Each row is a point on a landscape with many valleys, with its height.
From any point a ball rolls to the lowest of the 2 points nearest to it. It stops when none of these is lower. Distance is the straight distance between rows; heights are no part of it.
K245 height 470: 3,-27,12,8,21,-5,-18,-45,8,17,3,-18,-20,-30,3,-17,-10,3,-25,2,40,7,-2,-1,9,9,4,21,-13,-22,30,-16,-8,10,-36,12,17,-10,-14,-31,20,-18,20,-28,-7
K441 height 372: -21,15,-3,-39,-6,-5,11,18,-39,-13,-14,15,52,-10,20,17,21,-8,17,-10,16,-11,-9,-25,41,33,15,-6,19,12,-30,6,8,-40,-6,-8,-47,4,0,37,2,12,10,57,-30
K639 height 578: 11,3,-17,-27,-23,20,-6,-4,-11,-5,29,-12,-35,-31,36,-10,-10,27,29,-26,-55,-41,41,41,-33,29,-26,22,-11,-43,2,5,-22,-31,11,9,12,7,-38,-21,-41,8,-42,39,-11
K452 height 482: -33,-49,-32,-38,-14,8,-31,-27,-11,-1,-61,-56,-15,-62,4,18,-27,-44,-13,-33,28,-5,7,-37,11,3,-8,16,-20,11,10,-32,-28,-19,-26,-1,39,-27,26,-41,-19,-42,-29,-25,-9
K610 height 574: 12,47,34,-47,3,-4,35,-14,-22,-13,-21,10,-49,-11,-35,14,-35,-18,-12,28,-28,-22,-31,-40,-35,13,-20,-41,6,56,6,18,-12,22,51,19,5,15,0,42,-2,-43,-30,13,15
K979 height 308: -8,3,17,-20,-13,-8,-77,-55,24,3,7,-34,-40,-10,-14,-48,34,-17,-4,-16,7,24,27,-39,14,-10,-1,31,38,-33,15,11,-9,-8,-20,23,5,1,-44,-15,-8,14,-45,-32,-18
K227 height 207: 22,17,12,33,1,-43,10,-27,-7,3,-9,24,-13,67,-9,5,28,19,5,-12,20,19,2,20,17,-19,35,-34,5,7,-35,23,28,27,-24,15,8,1,8,47,22,-11,29,-24,12
K96 height 541: -28,-12,-9,-4,-32,20,-36,-15,0,-3,32,-5,-24,-9,16,-5,21,17,28,-20,-37,-19,23,-8,-11,36,2,-7,-7,-44,-3,36,-4,-7,-10,0,-3,-5,-23,-12,-38,-6,-34,16,-15
K737 height 145: 14,-42,-6,-18,21,33,-8,-4,1,7,27,-28,27,-49,-12,9,13,-32,-20,-21,26,-30,-21,-26,37,62,-20,22,-9,18,36,-6,-5,-24,5,-7,-3,11,14,-36,-2,6,-32,9,-15
K362 height 694: 17,5,22,17,20,-16,-29,-22,31,12,69,-23,9,16,10,-9,33,-11,-22,9,37,-8,-7,-45,47,11,-2,15,18,-23,16,-17,25,-18,1,-17,11,-8,-28,-11,19,69,-43,-3,-21
K456 height 408: -12,6,-6,-6,28,30,7,50,13,2,-39,28,18,15,-1,-9,14,-9,-3,12,-9,18,14,25,-18,-18,10,-12,-9,16,16,5,-15,-3,1,11,0,20,23,19,-20,-13,19,22,15
K479 height 250: 1,-19,7,-27,17,7,15,-14,-4,-17,2,31,14,-39,-40,18,-24,-19,-10,-7,-3,-22,-41,-19,43,63,-29,12,7,2,7,14,-13,-7,9,-29,-40,4,-7,-15,12,-8,38,8,-2
K524 height 543: 8,20,49,3,-5,-33,-19,-33,42,-20,46,-2,-25,33,-20,-19,-12,6,-12,36,0,31,-8,-41,13,-23,-1,8,10,-43,10,1,21,20,-4,-26,-6,-8,-48,0,36,41,-1,-19,-8
K415 height 548: -8,3,4,-31,41,53,9,25,28,30,-41,28,-2,-27,3,-32,15,-41,-56,20,29,-6,-19,17,-14,-3,16,9,-3,19,51,-7,-24,15,-46,37,10,21,-14,1,-9,-25,45,-30,34
K14 height 75: 38,18,32,70,26,-44,37,-29,-14,7,9,7,-17,52,-11,27,2,17,-13,11,45,13,-20,28,-1,2,12,-23,-15,24,-12,8,19,21,-3,21,1,-5,8,13,12,-8,21,-25,16
K616 height 449: 35,-19,7,48,9,-28,27,10,2,-35,8,18,39,17,-21,25,-34,24,14,5,16,10,-19,34,11,-12,-8,17,-1,1,-36,-22,22,13,29,-35,-34,4,19,-15,42,38,62,-27,17
K716 height 448: 3,14,7,0,-6,-2,-3,-29,14,-5,4,36,-27,43,-26,-13,-13,36,33,-15,-42,14,8,30,-11,14,-10,-24,-26,-28,-15,51,-17,12,-1,-6,-11,-9,-9,9,-19,-37,22,16,5
K722 height 153: -15,10,-15,-15,-27,1,-37,-14,19,26,13,2,-49,12,12,-29,52,-3,3,-5,-37,-11,23,-24,-14,-22,19,-29,26,-2,4,24,15,27,-29,11,50,-11,-25,25,-10,-14,-41,-17,0
K587 height 294: 0,-39,2,9,-2,-7,-7,-31,-21,8,17,-51,22,-33,-23,27,5,-50,-23,-22,43,-19,-34,-48,35,45,3,-2,-16,34,19,1,17,-1,-11,-6,1,-7,29,-34,9,-4,-27,-14,-12
K729 height 619: -25,18,15,38,10,-5,-39,30,23,23,-12,-10,0,30,6,-32,64,-17,-15,17,14,41,27,26,3,-21,51,8,5,-28,5,24,4,12,-34,53,-31,0,-11,9,-21,40,-3,18,2
K71 height 495: -16,11,13,-61,-41,17,-11,5,-25,-65,-7,-13,-17,-50,6,3,-30,-10,9,9,-48,-11,18,-39,-28,15,-23,40,14,-30,-10,7,-25,-41,53,-2,-32,23,-36,-25,-25,12,-47,19,-11
K917 height 594: 16,24,14,58,24,-18,-27,9,20,3,0,-28,-16,25,-9,-35,44,-8,-21,8,31,35,26,50,6,-29,12,35,20,-7,-12,-1,-11,0,-2,63,-28,2,-16,-10,-17,55,-10,8,11
K879 height 604: -12,-34,-35,33,1,18,-46,-13,21,11,28,-10,3,-4,-22,-10,14,-3,-1,-28,-6,16,-4,-23,58,14,-14,-13,-14,-14,8,20,-1,22,-19,-24,27,-19,33,-46,-9,-20,7,-17,-2
K886 height 527: -4,-1,7,-46,-16,35,-6,18,-7,-36,8,-9,-28,-31,-10,5,-20,-19,5,8,-45,-16,6,-40,-24,14,-22,6,-1,5,10,0,-19,-14,57,-16,6,22,2,-8,-15,-11,-44,8,2
K987 height 637: 49,-17,35,16,44,12,-5,-7,39,-6,33,12,-3,5,-22,-21,4,11,-16,-3,23,7,8,30,3,9,-36,6,-21,-2,43,-2,1,-6,22,3,16,34,7,-40,4,2,-5,-6,1
K811 height 318: -65,-20,-29,-12,-42,-10,-4,4,-21,-20,-8,35,15,-10,-24,22,-18,-2,26,-2,-38,-3,-21,-35,1,28,8,-21,0,-18,-20,43,3,22,-17,-28,-33,-16,-3,-1,5,-20,36,-4,-9
K550 height 366: 9,-33,-50,16,-8,2,-19,0,-25,-20,-5,-28,28,-18,2,12,13,14,32,-41,13,3,30,-4,31,-5,-5,15,2,6,-44,-20,-22,-34,37,-18,-10,2,58,-26,-8,-4,-9,17,11
K83 height 322: -8,7,5,-34,9,-12,1,38,-19,12,-22,39,37,20,30,-17,32,3,6,-14,6,-17,18,20,8,17,32,-19,30,15,-20,9,30,-15,-24,16,-31,23,-21,64,10,31,6,50,-36
K310 height 433: -11,11,-11,1,4,-6,41,-6,-57,-9,-7,0,21,-30,-7,48,0,8,-6,7,13,-34,-35,-3,37,41,-8,16,25,48,-51,10,3,-28,8,12,-37,-4,-10,52,-1,-1,10,42,-15
K302 height 606: 25,19,1,-19,-25,6,20,-43,-23,-24,11,-14,-66,-38,8,10,-32,27,22,-9,-53,-41,24,22,-28,28,-39,36,5,-16,-17,5,-37,-32,29,24,-5,5,-42,-2,-52,-11,-40,27,6
K267 height 485: -26,23,-28,-18,-16,0,33,-16,-55,-19,-27,8,-3,-33,1,46,-21,-5,10,1,-18,-25,-29,-31,29,28,-18,7,23,38,-53,-4,-31,-25,5,-3,-15,-17,17,37,-17,-46,12,19,1
K543 height 396: 17,-16,-3,65,-1,-40,4,7,11,-16,42,-9,26,-1,6,19,-17,14,1,9,16,-6,-11,20,-2,-19,10,30,19,-20,-54,-31,28,14,17,-43,-23,-18,-27,-16,45,91,22,-27,10
K864 height 165: 7,-21,3,-20,-28,-12,-1,-34,-9,14,13,-26,-18,-20,28,-6,-39,50,35,-22,-18,-18,29,46,-85,-3,-3,-11,-45,-27,24,6,1,5,17,-4,26,-3,-18,-19,-16,-26,-32,2,-19
K511 height 520: 33,-6,10,4,39,6,-36,-31,16,7,-20,-19,-24,-25,-4,-49,5,-20,-35,5,57,25,2,17,11,-27,8,60,27,-11,24,-35,-20,-1,-22,41,8,3,-26,-25,36,19,31,-51,14
K501 height 450: -9,-12,14,-9,-48,-8,-35,-23,-8,-48,4,-40,-30,-41,-19,-2,-28,-6,8,4,-31,7,20,-34,-24,-1,-21,54,8,-36,-11,7,-20,-23,40,9,-31,6,-32,-45,-23,27,-50,-15,-9
K397 height 437: -31,-13,-8,-34,-17,0,-13,-29,-7,-25,-46,-16,-32,-45,-6,18,-48,-12,-20,-5,-9,4,1,-50,12,9,-24,9,-11,-13,3,-8,-46,-10,-4,-21,16,-17,10,-47,-12,-49,-13,-13,-6
K203 height 72: 9,-51,11,11,-12,-11,-16,-41,10,28,24,-33,-31,-33,12,-5,-6,23,10,-23,9,-17,15,40,-67,15,13,-7,-39,-12,24,12,16,34,-6,6,38,6,-28,-18,-2,-20,-24,-28,-10
K235 height 329: 35,-6,21,-54,16,22,15,30,13,10,36,19,1,8,34,-15,-16,10,-1,-3,-38,-49,17,29,-51,24,-21,-21,-1,-10,61,-4,35,-10,22,-10,27,25,-39,8,-3,31,-46,26,-33
K670 height 462: -26,-34,-31,-8,-42,0,16,8,-26,-9,-21,-42,52,-16,3,20,-40,-21,13,-9,9,3,-14,-40,11,-20,9,2,-17,18,-18,-31,10,-4,-14,-50,10,-24,45,-10,36,-7,17,-21,10
K187 height 524: -43,-37,-36,-8,-13,10,-40,-27,-18,13,-56,-36,-31,-61,0,11,-18,-49,-21,-20,4,2,-3,-30,40,-1,-3,47,20,-8,1,-21,-42,-16,-45,14,16,-41,0,-39,-18,-18,3,-46,-1
K249 height 737: -10,-14,-6,37,21,10,-42,16,26,29,27,0,25,12,-11,-13,45,-32,-27,-11,22,17,-19,-10,58,-1,30,7,32,-19,-17,16,26,29,-31,4,-35,-11,-17,-4,16,63,19,-42,-7
K826 height 441: -1,18,-10,-28,-5,-35,25,38,-42,12,-34,2,58,13,42,3,13,18,23,-23,34,6,20,50,-29,-19,29,-19,-22,10,11,-17,14,-34,1,22,-6,7,27,24,10,11,6,45,-22
K623 height 478: 20,16,-1,23,9,3,-11,2,17,-18,7,-6,-15,-13,-17,-12,-2,12,-3,8,-14,16,11,-8,32,-4,-29,59,15,-32,-16,-10,-36,-18,28,6,-24,-3,-11,-26,0,20,5,15,12
K74 height 285: 4,-3,12,19,4,-4,11,-3,20,11,4,26,-7,31,0,-4,3,26,3,13,-3,7,-8,14,-9,-20,8,-15,-9,-7,1,-4,15,32,-21,-12,22,-6,1,13,23,-17,30,-26,9
K389 height 277: -7,7,21,-12,-17,-39,12,28,1,7,6,18,39,11,36,1,19,15,18,4,0,-16,5,4,-5,1,29,-5,20,-19,-19,-4,42,1,-17,-18,-32,2,-42,35,34,67,4,18,-31
K713 height 183: -28,9,-8,-30,-19,16,15,36,8,12,-1,2,12,-5,29,-2,1,-2,9,27,-21,-12,-8,-36,-17,-25,13,-3,13,1,0,-35,8,4,-2,-27,20,-6,-18,32,24,7,-13,-2,0
K229 height 440: 27,-23,9,34,8,-6,22,17,-18,-26,-27,20,11,5,-31,15,-16,7,3,-1,24,16,-20,44,-5,-13,17,14,-5,13,-27,7,6,30,5,20,-35,18,19,3,37,-4,69,-30,30
K13 height 381: -54,-16,-8,-28,-50,-18,-26,-26,-23,-29,-22,-1,-12,-20,-21,10,-32,3,17,-9,-25,13,5,-43,-15,8,-4,-20,-18,-26,-10,29,-6,11,4,-21,-5,-10,15,-37,-8,-46,-17,-11,-18
K41 height 525: -38,-3,-43,-36,-38,6,32,-6,-56,0,-49,-12,21,-29,9,41,-17,-28,19,-19,3,-23,-21,-24,5,12,23,-21,-8,49,-27,-2,-1,-7,-27,6,6,-18,39,38,6,-54,13,4,7
K47 height 282: 2,-28,-20,-8,5,-4,-26,2,-11,-17,-13,7,40,3,-17,-7,22,3,24,-34,16,21,21,-8,31,-1,14,3,5,-14,-19,10,-4,-10,6,-9,-28,11,27,-8,17,5,26,9,7
K818 height 139: 8,-13,13,-46,25,36,21,10,14,-10,19,4,33,-49,-8,12,-29,-19,-29,0,4,-21,-27,-12,31,55,-37,21,-26,-15,48,-10,-20,-25,14,-35,-17,14,-2,-49,9,12,7,29,-12
K509 height 513: 33,29,33,27,9,-13,-22,-6,34,-20,29,-17,-19,22,-28,-22,-3,2,-13,30,0,31,6,-26,20,-36,-19,43,27,-20,-12,-15,-7,-2,42,2,-17,4,-21,-12,14,53,-17,-16,14
K330 height 389: 7,3,8,6,19,2,34,23,26,28,14,71,0,61,14,10,-5,16,-8,8,-30,-27,-19,30,-20,12,13,-61,22,32,14,8,41,20,-15,-29,14,7,-1,65,4,-4,21,-8,-20
K676 height 615: 28,20,-4,12,7,7,32,-13,-25,-5,40,-8,-34,-37,10,34,-14,25,-6,5,-24,-39,-4,1,27,49,-45,38,3,-4,-16,-9,-26,-36,32,7,-9,-8,-10,-10,-32,1,-38,38,-6
K721 height 217: 2,3,27,57,9,-16,28,3,-20,8,11,-9,2,1,-17,31,-2,-15,-22,30,31,3,-52,2,-3,21,27,0,-25,19,-9,8,11,37,-12,15,-26,-12,-5,3,19,6,20,-11,9
K369 height 293: 7,-60,-20,18,13,5,-14,4,-13,6,16,-33,43,-56,-14,4,5,-15,-3,-38,32,-14,-7,6,42,52,-11,39,-4,-10,9,-3,-3,-16,-10,1,-23,0,15,-61,9,25,8,8,-12
K89 height 549: 4,39,1,-30,4,26,22,29,-11,-19,-21,-2,-32,-11,-8,9,-26,-7,-2,29,-43,3,0,-16,-37,-6,-15,-7,-1,28,4,-6,-37,-4,63,-3,14,10,12,25,-19,-35,-23,30,23
K262 height 567: -28,38,42,-7,-27,-18,-17,30,30,-28,27,7,-9,45,-19,1,3,-2,0,48,-36,34,-10,-52,4,-19,20,-9,6,-36,-10,21,20,20,18,-28,-33,-5,-31,23,11,47,-22,3,-4
K437 height 284: 12,-34,25,-8,-7,-21,-2,8,8,3,-3,-8,31,-16,25,-29,-18,29,20,-9,25,10,32,38,-67,-31,9,-3,-37,-13,28,-17,33,14,11,-10,14,27,-11,-20,40,18,11,-13,-21
K494 height 255: -37,12,-12,12,-18,2,-4,29,-15,-23,-10,12,10,-9,-37,18,3,-19,4,23,-24,15,-31,-44,28,7,9,3,11,13,-39,23,-6,15,9,-7,-47,-4,13,18,-1,-5,21,11,5
K561 height 526: -10,-20,-33,-40,33,57,-17,19,28,18,-39,41,-2,-44,-21,-32,10,-41,-40,-16,4,-12,-5,9,-6,28,10,5,-19,27,43,19,-44,15,-4,24,-1,33,-2,-7,-25,-36,41,-4,25
K950 height 395: 0,34,-6,51,22,-14,21,26,14,-5,-5,8,11,48,40,-6,-27,61,29,21,4,34,32,55,-34,-55,-25,4,-31,-33,9,-30,-18,-22,4,-13,18,-10,28,-18,-7,8,31,18,6
K954 height 759: -3,2,-18,32,6,-1,-30,24,10,9,1,-1,1,15,-17,-11,30,-20,-7,0,3,24,-7,-8,39,-43,23,16,49,-4,-51,-2,8,30,0,16,-31,-2,-8,21,17,44,15,-44,19
K859 height 361: 9,1,22,-9,28,5,20,52,17,16,-8,45,52,61,25,-5,20,-1,0,7,4,8,4,20,-8,-10,30,-47,20,32,20,6,40,-7,-13,-24,0,29,27,48,6,16,2,9,-20
K265 height 667: 47,-5,23,2,13,-16,-12,-27,22,7,47,-5,12,25,7,-17,23,25,-1,-15,25,-3,25,3,20,13,-20,-1,-6,-20,20,-4,24,-21,9,-9,16,20,-16,-14,6,28,-32,17,-25
K80 height 555: 19,44,-16,-16,-31,-9,23,-37,-44,-24,17,11,-26,5,18,38,-15,37,36,-18,-40,-28,14,-5,7,26,-36,-5,12,2,-43,0,-18,-58,50,-17,-13,-15,3,21,-41,-34,-21,38,-15
K171 height 407: 7,32,5,5,16,-10,14,-3,8,2,-13,47,-5,71,-16,2,-12,41,20,-14,-31,26,-2,35,-16,-11,-5,-59,-31,3,1,31,-11,9,15,-10,6,-9,36,23,-10,-60,38,16,5
K33 height 434: 7,12,-3,6,35,32,4,36,28,16,-12,35,9,40,-21,-13,36,-33,-31,9,13,20,-8,3,22,-13,0,-33,0,44,28,6,7,17,-17,12,29,24,46,13,-23,-30,13,-8,24
K39 height 292: 34,-2,37,5,22,-2,28,8,7,28,43,11,-16,16,31,4,5,10,-21,-1,-13,-46,-2,49,-52,36,-10,-23,6,-4,49,14,36,10,-2,17,23,21,-45,20,-22,29,-48,17,-22
K986 height 564: -26,-25,-43,11,-7,29,-30,4,4,13,-4,-28,8,-39,-12,-4,-15,-27,-13,-9,-6,18,-13,-35,50,3,-11,35,15,-10,0,-16,-27,0,-23,-21,2,-34,20,-45,-4,-2,19,-31,6
K220 height 406: 23,-42,-19,54,13,-4,-4,-21,-35,-2,9,-55,32,-26,-9,13,-21,-27,-15,-19,81,0,-19,10,34,9,17,52,-8,9,-6,-22,3,-9,-7,24,-18,-14,33,-46,23,24,22,-16,13
K22 height 48: -4,-20,-67,-36,-5,41,1,35,11,17,-28,19,14,0,20,-24,31,-7,11,-14,-10,-7,33,18,-19,-50,23,-20,20,31,-11,-30,3,8,-11,2,58,15,30,33,-1,-24,10,-24,37
K982 height 185: 19,-10,-28,23,23,11,-11,6,13,2,2,25,10,46,-2,-6,38,32,22,-28,1,19,23,24,35,-6,-2,-23,-6,-1,-20,8,-3,-12,6,-14,12,6,49,2,-12,-23,14,13,13
K172 height 714: 0,-14,-3,6,29,6,-46,1,28,32,36,-26,31,11,17,-30,47,-32,-25,-9,52,5,-4,-33,46,-19,22,12,36,-12,4,-30,27,-2,-25,-6,6,-8,-13,-6,33,65,-27,-32,-12
K617 height 498: -31,21,6,-9,-30,0,-12,-48,-12,-18,15,20,-37,14,-10,0,-8,25,30,-9,-48,-5,7,-7,5,41,-10,-9,-7,-49,-24,57,-23,-8,-14,8,-30,-11,-37,-4,-45,-29,-7,24,-9
K253 height 504: -1,37,12,-39,-23,-38,17,-80,-38,-15,-20,16,-19,1,10,36,-29,26,12,-14,-8,-11,-3,-32,18,36,-28,-12,-5,-17,-26,11,-36,-47,14,-4,-23,-20,6,-3,-30,-54,0,16,-19
K592 height 103: 12,-14,-54,1,33,34,-3,27,26,14,-18,25,5,47,17,-25,58,8,8,-25,3,17,46,51,1,-28,12,-36,19,22,1,-9,-1,-16,2,2,45,19,51,22,-33,-22,-4,2,31
K532 height 603: 47,43,31,0,8,-8,24,-7,8,-24,9,24,-53,39,-47,12,-19,-6,-7,23,-48,1,-17,-19,-8,-8,-35,-43,5,44,3,30,9,33,61,-4,20,16,11,21,-4,-27,-25,3,18
K763 height 438: 17,8,-5,-4,-3,-9,4,2,-4,-9,-17,8,-14,-35,-3,-19,5,15,9,-14,-11,-11,24,32,1,9,-14,43,16,-20,-23,6,-28,-12,-2,22,-28,9,-30,2,-1,15,14,23,3
K62 height 387: -29,5,22,-4,16,13,2,61,5,21,-39,29,37,35,8,-7,17,-19,-5,21,-8,18,2,23,-40,-5,45,-43,-5,21,30,31,19,13,-16,24,-23,26,12,47,-21,0,9,37,-20
K102 height 319: 3,-16,11,11,-10,-7,33,53,-7,-6,-9,3,29,-10,25,3,-25,29,26,16,-1,-11,1,51,-67,-34,2,10,-8,4,2,-32,16,10,15,-20,1,8,-6,1,34,26,24,-13,0
K715 height 463: -3,-2,-20,11,18,60,18,45,25,15,-8,49,18,15,-40,1,-9,-37,-34,8,-18,-7,-31,3,8,7,-22,-39,-19,73,19,17,11,42,-14,-1,7,16,47,-1,-25,-37,44,-5,27
K231 height 586: 20,42,4,17,-14,-6,29,-8,-21,-25,41,-5,-35,6,2,38,-11,32,12,26,-46,-13,-5,-22,17,9,-37,17,15,-3,-35,-6,-11,-23,54,-14,-5,-11,-10,21,-26,5,-31,25,2
K177 height 410: 0,-44,-9,20,0,-26,-12,-66,-21,14,8,-49,-17,-29,3,19,-16,-6,-14,-20,45,-16,2,-25,26,22,0,24,-7,-4,6,-20,-9,-9,-29,6,19,-29,5,-32,1,-13,-10,-22,-20
K812 height 612: -31,43,25,1,-13,-31,-26,-14,14,6,-17,-17,-15,47,-6,-32,51,-4,9,25,6,56,39,3,-9,-21,49,-12,-15,-30,-2,32,-14,1,-29,42,-24,-8,-19,24,-23,8,-12,40,4
K873 height 376: 23,-12,4,-8,10,-23,31,1,-33,-17,-37,16,20,-24,-10,4,-2,7,5,-14,29,-7,-5,27,14,10,10,30,16,9,-27,-1,4,0,-2,30,-41,21,-10,21,33,9,48,9,4
K542 height 367: -19,29,-3,43,11,-10,16,5,2,-4,-10,5,5,50,0,12,-30,45,29,19,-7,44,4,30,-21,-39,-7,-21,-55,-18,-4,-4,-25,9,17,-10,11,-22,48,-12,-7,-36,39,9,14
K106 height 630: 26,12,42,13,-4,-29,3,-13,14,-15,3,2,-33,26,-39,0,-20,-7,-5,19,-5,19,-14,-13,-39,-26,-5,-44,-26,24,16,20,19,49,37,-1,26,18,9,-6,32,-20,-7,-29,12
K556 height 570: 3,-3,31,11,46,20,20,46,8,16,-20,-5,5,-25,17,-15,12,-18,-28,31,49,2,-10,44,-36,-13,0,13,-9,16,50,-22,-5,-1,-35,37,4,19,-2,-21,2,10,19,-11,14
K645 height 352: -3,-24,-9,44,-21,-24,22,24,2,2,37,-3,22,-16,37,29,-24,38,26,2,-15,-29,-4,41,-42,-4,5,15,-8,-24,-26,-24,36,18,13,-46,0,-13,-32,-11,32,64,11,-13,-8
K95 height 227: 0,-1,-5,-15,-9,-9,-66,-37,32,23,22,-20,-19,23,6,-50,72,-2,3,-31,11,17,41,-26,13,-28,22,-12,32,-21,-4,14,13,3,-30,12,29,5,-24,16,0,14,-47,-23,-3
K264 height 312: 3,-7,-8,57,13,13,12,4,-19,1,-9,-36,5,3,-13,16,-7,-19,-18,14,49,15,-31,20,11,-16,17,20,-28,26,-2,-20,-5,15,-17,35,4,-12,43,-19,10,-15,31,-25,36
K918 height 215: -27,36,19,-7,-5,1,62,40,-5,27,13,5,9,9,61,24,-25,18,5,64,-24,-24,-32,1,-41,-20,8,-3,14,-11,12,-46,16,4,-11,-22,8,-36,-41,48,14,22,-6,16,-9
K117 height 240: -11,44,23,2,-2,-23,44,55,5,10,-1,31,31,36,52,8,-9,29,7,46,-19,-4,-4,24,-8,-29,8,3,29,-10,-16,-31,24,-11,-15,-25,-16,-13,-22,52,23,47,18,31,-20
K504 height 91: -24,-4,-52,-34,-22,24,-16,14,9,27,-17,15,-3,5,20,-19,38,-15,19,-15,-23,-18,15,-25,-5,-37,29,-50,6,32,5,-2,21,24,-30,-8,62,-5,19,27,3,-34,-18,-9,7
K354 height 386: 17,2,14,-21,-33,-12,-49,-62,17,-30,9,-46,-54,-17,-23,-25,-7,-1,9,-8,-10,17,40,-28,-15,-17,-12,33,13,-23,-4,7,-25,-30,20,21,9,13,-34,-28,-34,4,-63,-19,-7
K304 height 497: -17,-3,-36,-16,10,65,4,37,8,6,-36,27,4,-40,-52,-7,-18,-58,-44,4,-13,-5,-36,-15,9,25,-12,9,-14,59,7,16,-30,31,3,19,-14,13,19,-7,-25,-35,45,-4,34
K58 height 417: 1,2,25,-8,26,16,45,10,17,35,5,64,-18,21,16,8,-42,25,-4,18,-36,-44,-33,44,-52,36,-3,-50,-1,7,28,9,24,29,-14,-2,-10,-8,-33,46,7,-16,39,1,-11
K782 height 601: 20,-9,51,-2,46,1,6,24,17,16,6,5,10,-18,-2,-18,16,-14,-36,-2,46,-10,-5,49,-15,37,-22,2,-27,-3,63,2,0,-2,-13,41,-1,34,-2,-41,1,13,-2,22,-17
K79 height 193: -32,18,-38,-9,-29,22,-12,34,-8,-13,-31,4,27,-12,-37,2,6,-59,-9,9,-21,14,-30,-65,48,-31,5,-13,33,50,-33,22,27,36,-9,-9,-20,-12,23,2,12,-1,15,-13,19
K428 height 496: -8,5,-28,-8,-32,4,44,-7,-41,5,-33,-40,30,-4,5,33,-13,-41,-9,-7,32,-9,-34,-38,30,-18,14,-10,-8,53,-18,-21,20,1,-30,-1,14,-25,54,27,33,-33,10,-9,24
K281 height 356: -5,-8,18,-11,7,-16,1,-54,-4,-12,37,5,-4,-18,-15,31,-3,-9,-16,-2,3,-16,-30,-50,71,58,-35,3,19,-24,17,4,-5,-25,-10,-24,-15,-22,-8,-24,-7,-3,-5,6,-17
K696 height 331: -2,1,-22,17,19,17,27,4,8,10,-10,10,8,18,10,1,-25,31,12,5,2,10,-5,29,-6,-34,-16,-18,-43,2,6,-26,-21,10,-10,-25,46,-12,47,-15,5,-54,38,-18,24
K258 height 229: 7,-10,11,-5,-12,-23,-17,-21,8,8,-1,-29,9,6,10,-29,-13,32,32,-19,15,24,53,58,-72,-24,1,-18,-58,-19,35,12,-1,-5,25,11,23,17,1,-26,-15,-7,-18,22,-12
K615 height 236: 12,-7,13,48,16,20,2,19,37,36,52,-2,-35,29,22,5,24,7,-21,16,-22,-15,1,27,-40,-1,-2,-28,0,-5,38,12,24,27,-7,2,58,3,-21,6,-29,12,-50,-18,3
K78 height 176: 22,-16,19,17,0,10,-22,-24,36,24,30,-25,-66,-3,-2,-29,11,6,-15,5,-11,-5,14,20,-53,-19,-2,-12,-7,2,42,6,10,40,0,22,72,11,-29,-1,-10,-19,-49,-40,13
K308 height 439: 0,14,17,-32,-13,-53,32,-71,-38,0,-1,14,11,-14,24,36,-13,17,-2,-3,18,-25,-17,-48,47,38,-19,8,24,-21,-8,-10,-8,-47,-17,-12,-25,-21,-24,1,5,-15,6,12,-31
K915 height 589: -26,60,39,-19,-33,-35,-19,-8,-1,-11,-3,-4,-13,61,-11,-9,23,-3,14,31,-9,46,9,-52,-12,-22,29,-38,-12,-23,-12,38,4,3,10,2,-24,0,-14,30,-13,-1,-32,33,-8
K194 height 425: -14,-38,-56,-18,-19,23,1,5,-28,-13,-39,-25,52,-26,11,20,-24,8,35,-40,10,12,20,-1,5,-6,11,7,-37,7,-16,-24,-26,-27,7,-38,15,-5,65,-30,6,-36,25,7,4
K322 height 416: -13,26,-3,10,8,-15,26,35,-5,18,-8,2,45,45,61,1,-7,43,29,8,17,14,13,33,-33,-46,11,-19,-27,-14,20,-32,11,-26,-15,-14,22,-20,22,10,5,6,10,29,-14
K43 height 562: 49,21,8,38,33,-13,-17,-24,15,7,1,-18,-41,8,-2,-35,37,-8,-24,9,50,15,10,37,10,-38,0,57,51,1,-13,-36,-2,-5,0,60,-9,3,-25,3,11,48,-11,-34,24
K571 height 142: -23,-4,-43,-34,-36,18,-17,34,1,-8,-20,-6,16,-16,-7,-15,13,-34,10,0,-27,-2,0,-56,6,-47,8,-16,33,32,-22,-10,16,18,2,-26,24,-5,19,6,19,-5,-12,-23,17

Call two points neighbours if one is among the 2 nearest of the other. Go from one point of each pair to the other, from neighbour to neighbour, staying as low as possible. Name the highest point that can't be avoided.
K818 and K571: K826
K818 and K14: K220
K737 and K859: K58
K203 and K873: K616

For each start below, name the point where the ball stops.
K812: K873
K249: K859
K561: K859
K532: K22
